Each scene shows the same named points in several views. A view is turned or mirrored, and shifted as a whole, has a little noise and may leave points out.
In the rows, zero is written as 128.

Scene 1
View 1
kova: [110 128 174 111  89 140 114  75  81 175 112 118 161 163 139 129 160 126
  87 104]
Sem: [109 142 159 125 112 149 115 106  56 206 120 110 141 162 124 141 175 152
  89  97]
rivo: [101 137 165 118  98 135 125  77  76 193 122 120 130 177 132 141 168 134
  99 108]
mil: [126 121 180 104  98 163  99  96  74 165 107 104 203 142 137 119 153 132
  66  88]
Deno: [119 127 189  93 104 122 137  60 141 105 130 135 201 154 166 117 121  81
  80 120]
suz: [116 139 169 117 100 103 125  79 122 128 128 158 166 139 165 117 139  94
  88 133]
kar: [130 111 194  91  94 168 102  81  89 143 105  98 228 144 143 112 140 118
  60  84]
Kaser: [121 134 180 102 124 142 131  89 110 137 131 118 193 155 149 127 135 109
  76 104]
puf: [122 145 151 141  97  93 103 111 100 145 120 177 156 107 167 107 157 109
  85 142]
Sug: [122 165 153 127 161  95 151 122 142 110 160 168 166 130 168 127 127  91
  86 141]
mar: [110 153 147 138 119 116 120 113  79 183 130 146 129 144 142 135 168 134
  95 123]
reku: [101 126 185  96  89 140 137  47 101 166 121 110 156 191 139 139 149 113
  97 105]
Kol: [114 160 138 145 137 129 116 140  59 201 133 137 126 139 131 140 176 153
  91 113]
Mulur: [112 105 197  91  49 143 106  35  95 153  95 116 188 166 149 114 149 106
  83 103]
gar: [126 157 147 138 139 106 121 134 106 138 139 164 165 114 160 119 146 112
  80 133]
Mer: [106 137 166 116 108 143 123  88  76 187 123 114 147 170 131 140 164 136
  92 102]
View 2
kova: [126 146 121 165 135 142 158 151  98  94 162 162 119 137 143  94 122 131
 143 121]
Mer: [126 138 137 176 146 150 137 163  97  89 159 165 118 123 133 100 124 125
 135 116]
Sem: [137 129 152 195 138 152 121 181 102  95 173 174 120 124 126 105 119 123
 141 118]
puf: [137 147  98 170  98 151 147 165 154  97  86 131 141 159 163  67 104 118
 130 105]
gar: [122 137 112 170 100 164 132 177 148 101  63 131 144 141 139  74 129 103
 132 116]
Kaser: [ 98 148 112 144 124 152 171 146  95 104 112 147 128 128 128  92 153 115
 148 137]
Sug: [ 97 145 101 142 118 171 139 159 140  90  16 112 141 125 135  67 150  93
 116 114]
mil: [118 143 121 166 102 143 176 161  94 120 165 167 130 145 127  99 138 124
 175 148]
suz: [114 156  91 142 123 147 167 137 126  87  86 129 129 144 160  72 123 122
 124 109]
rivo: [132 141 136 177 157 147 133 157  98  79 164 165 112 123 142  98 115 130
 123 106]
mar: [139 135 133 186 134 156 117 176 129  85 124 152 127 132 143  87 110 119
 122 102]
Deno: [ 88 165  79 113 127 144 199 115  97  95  87 128 126 138 149  77 151 121
 138 130]
kar: [104 152 105 145  97 138 202 144  83 126 160 162 131 147 128  98 152 126
 184 159]
Kol: [145 120 156 209 126 165  94 204 133  94 131 162 131 126 125  95 113 110
 130 108]
Mulur: [117 165  91 138 131 125 204 116  85  97 178 159 116 152 163  90 119 147
 152 126]
View 3
kova: [ 95 164  82 155 133 175 144 149 154 120 120 159 105 125 118 141 155 100
 129 131]
Mer: [ 96 170  78 134 126 168 143 155 140 103 127 155 106 127 111 129 161  90
 126 146]
Sem: [ 93 171  67 126 133 162 139 164 126  99 120 156  95 121 108 118 177  84
 104 158]
mar: [117 157  90 118 123 157 143 156 110 120 126 146 107 126 103 115 142 123
 106 150]
rivo: [102 161  90 127 130 175 143 163 135 103 125 166 106 136 108 124 156  85
 133 141]
Kol: [111 166  70 103 122 143 140 163  93 106 124 137  98 114  98 101 162 115
  80 173]
gar: [125 163  84 133 102 135 151 123 112 142 134 107 122 105 109 129 117 174
  99 148]
Mulur: [ 89 157  94 195 143 195 147 138 191 141 112 170 105 130 133 168 147 104
 153  97]
puf: [131 139 102 146 125 154 147 137 115 166 117 131 108 116 111 131 113 178
  94 129]
reku: [ 96 169  95 151 122 184 148 143 169 106 134 164 122 140 118 149 143  86
 169 120]
mil: [ 78 180  53 182 133 163 144 132 170 126 115 140  98 102 131 155 174 109
 107 135]
Kaser: [ 96 184  71 163 105 156 152 116 164 119 138 124 128 112 124 155 139 128
 143 133]
Sug: [135 172  96 125  76 131 158 104 119 134 157  93 149 113 107 136  89 187
 137 143]
kar: [ 73 186  52 205 128 166 148 115 193 133 118 133 107  98 139 174 166 116
 125 123]
suz: [124 153 106 153 111 163 153 124 144 148 133 132 128 125 116 147 105 159
 141 117]
View 4
Sug: [114  62 147  85 139  57  81 142  81 112 128  96 133 161 100 159 152  84
 116 130]
Deno: [117  60 176  99 127  72  78 137 132 155 116 161 157 212  54 184 144  98
 115 143]
gar: [109  87 151 107 150  89  90 143 102 122 123  97 129 140 116 153 123 102
 113 157]
Kaser: [109  79 149 112 145 106  88 154 158 152 121 131 148 181  65 182 120  93
 105 128]
reku: [112  91 152 158 105 139  91 143 176 136 128 147 147 209  52 185 109  74
 127 120]
Sem: [104 121 131 168 136 170 104 158 182 128 129 103 128 149  95 167  78  85
 117 134]
kar: [108  90 165 116 165 123  90 159 196 190 108 161 160 182  53 192 100 119
  91 153]
puf: [112  99 175 129 130  95  90 125 100 122 116 121 130 152 121 148 115 112
 126 189]
kova: [110 105 155 156 124 144  95 145 174 142 121 137 141 179  76 175  95  93
 120 147]
Kol: [103 120 122 157 144 153 104 157 144 106 133  69 115 120 126 150  85  83
 118 137]
suz: [115  80 171 121 118  88  85 128 114 129 120 139 142 186  86 165 132  96
 126 158]
rivo: [108 112 141 174 109 159  98 145 169 120 131 118 132 175  83 170  92  75
 130 131]
Mer: [107 108 138 160 126 153  98 151 174 130 128 116 135 168  82 172  92  81
 121 129]
mil: [106 103 155 133 161 140  96 159 192 173 113 140 150 165  72 182  89 114
  97 155]
Mulur: [114  96 183 155 112 133  88 133 184 166 111 184 158 215  51 187 102 105
 121 163]
View 5
Sug: [137 117 105 109 120 140 130 158  64  83 107 112 138  77 106 113 106 139
 138 139]
suz: [142  80 145 113 137 127  91 171 104  64 110 117 114  72 137 113 107 141
 140 116]
rivo: [121  79 155 156 125 117  88 214 172 117 124 122  77  76 154 126 158 142
 126 130]
reku: [123  83 171 148 107 122  85 210 162  84 104 141  71  54 172 118 122 163
 122 124]
kar: [101  50 199  86  95 167 100 206 164  52 118 138  49  70 136 106  93 122
 139 147]
Kol: [115  85 124 142 135 132 115 206 158 148 145  97  96 108 107 129 183 107
 134 153]
mar: [128  81 133 141 141 122  99 196 145 121 132 104 101  93 126 125 161 123
 135 133]
Mer: [115  79 157 145 116 129  98 214 170 115 125 124  74  78 144 124 152 135
 127 140]
Deno: [131  86 164 100 107 142  99 174 101  36  93 140  97  51 149 106  74 157
 136 123]
Sem: [108  74 155 146 119 132 102 222 185 132 137 115  69  91 134 127 170 122
 129 149]
Mulur: [126  46 202 115 123 129  64 203 169  47 111 139  60  58 172 110 103 146
 135 111]
Kaser: [115  86 160 110  97 151 113 194 131  73 109 133  82  66 134 111 104 140
 133 144]
mil: [102  51 189 101 106 158 100 212 177  78 129 128  52  81 134 114 120 115
 138 148]
kova: [119  65 171 131 122 130  87 208 169  92 122 126  71  75 149 120 136 134
 132 131]
View 6
reku: [139 140 146 158 174 144  62 108 115 105 146 160  88 138 166 120 155 158
 129 163]
Kol: [166 155 147 123 134 146 148  85 150 146 128 141 107 166 154 147 168 197
 110  72]
Deno: [101 117 138 137 144  84  61 132 114 112 164 145 110 109 130 130 110 127
 124 176]
Mulur: [144 141 140 160 175 110  25  98 143  79 153 136  63 109 158 122 140 138
 133 153]
gar: [120 135 140 112 114  86 131 116 144 153 142 129 129 136 130 151 121 167
 107 100]
mar: [145 155 146 134 143 127 116  99 147 143 127 140 107 153 166 140 154 190
 113  98]
rivo: [155 155 149 150 166 152  90  93 134 121 132 154  89 153 177 129 168 182
 122 123]
Kaser: [137 119 140 133 142 119  92 110 119 110 164 148 104 126 121 134 134 137
 126 144]
kar: [166 117 136 137 150 117  63  88 139  71 179 134  69 106 104 132 138 114
 136 132]
puf: [115 153 139 125 126  66  97 111 168 147 130 114 111 126 156 148 118 174
 105  95]
kova: [156 143 143 148 162 134  73  93 139 103 147 144  80 133 155 129 154 158
 127 129]
suz: [103 139 140 135 139  80  79 126 137 134 141 134 114 123 153 137 118 159
 114 141]
Mer: [164 148 147 143 158 155 102  90 131 117 141 153  90 152 158 131 168 175
 123 117]
mil: [175 129 138 135 149 129  81  81 147  84 166 134  72 121 117 136 149 135
 132 111]

Which points are out of place in each view (at most two, in the order of its rows)? Write - if all are in place.
view 1 => mar
view 2 => puf, Sug
view 3 => -
view 4 => Deno, Kol
view 5 => mil
view 6 => kova, Mer
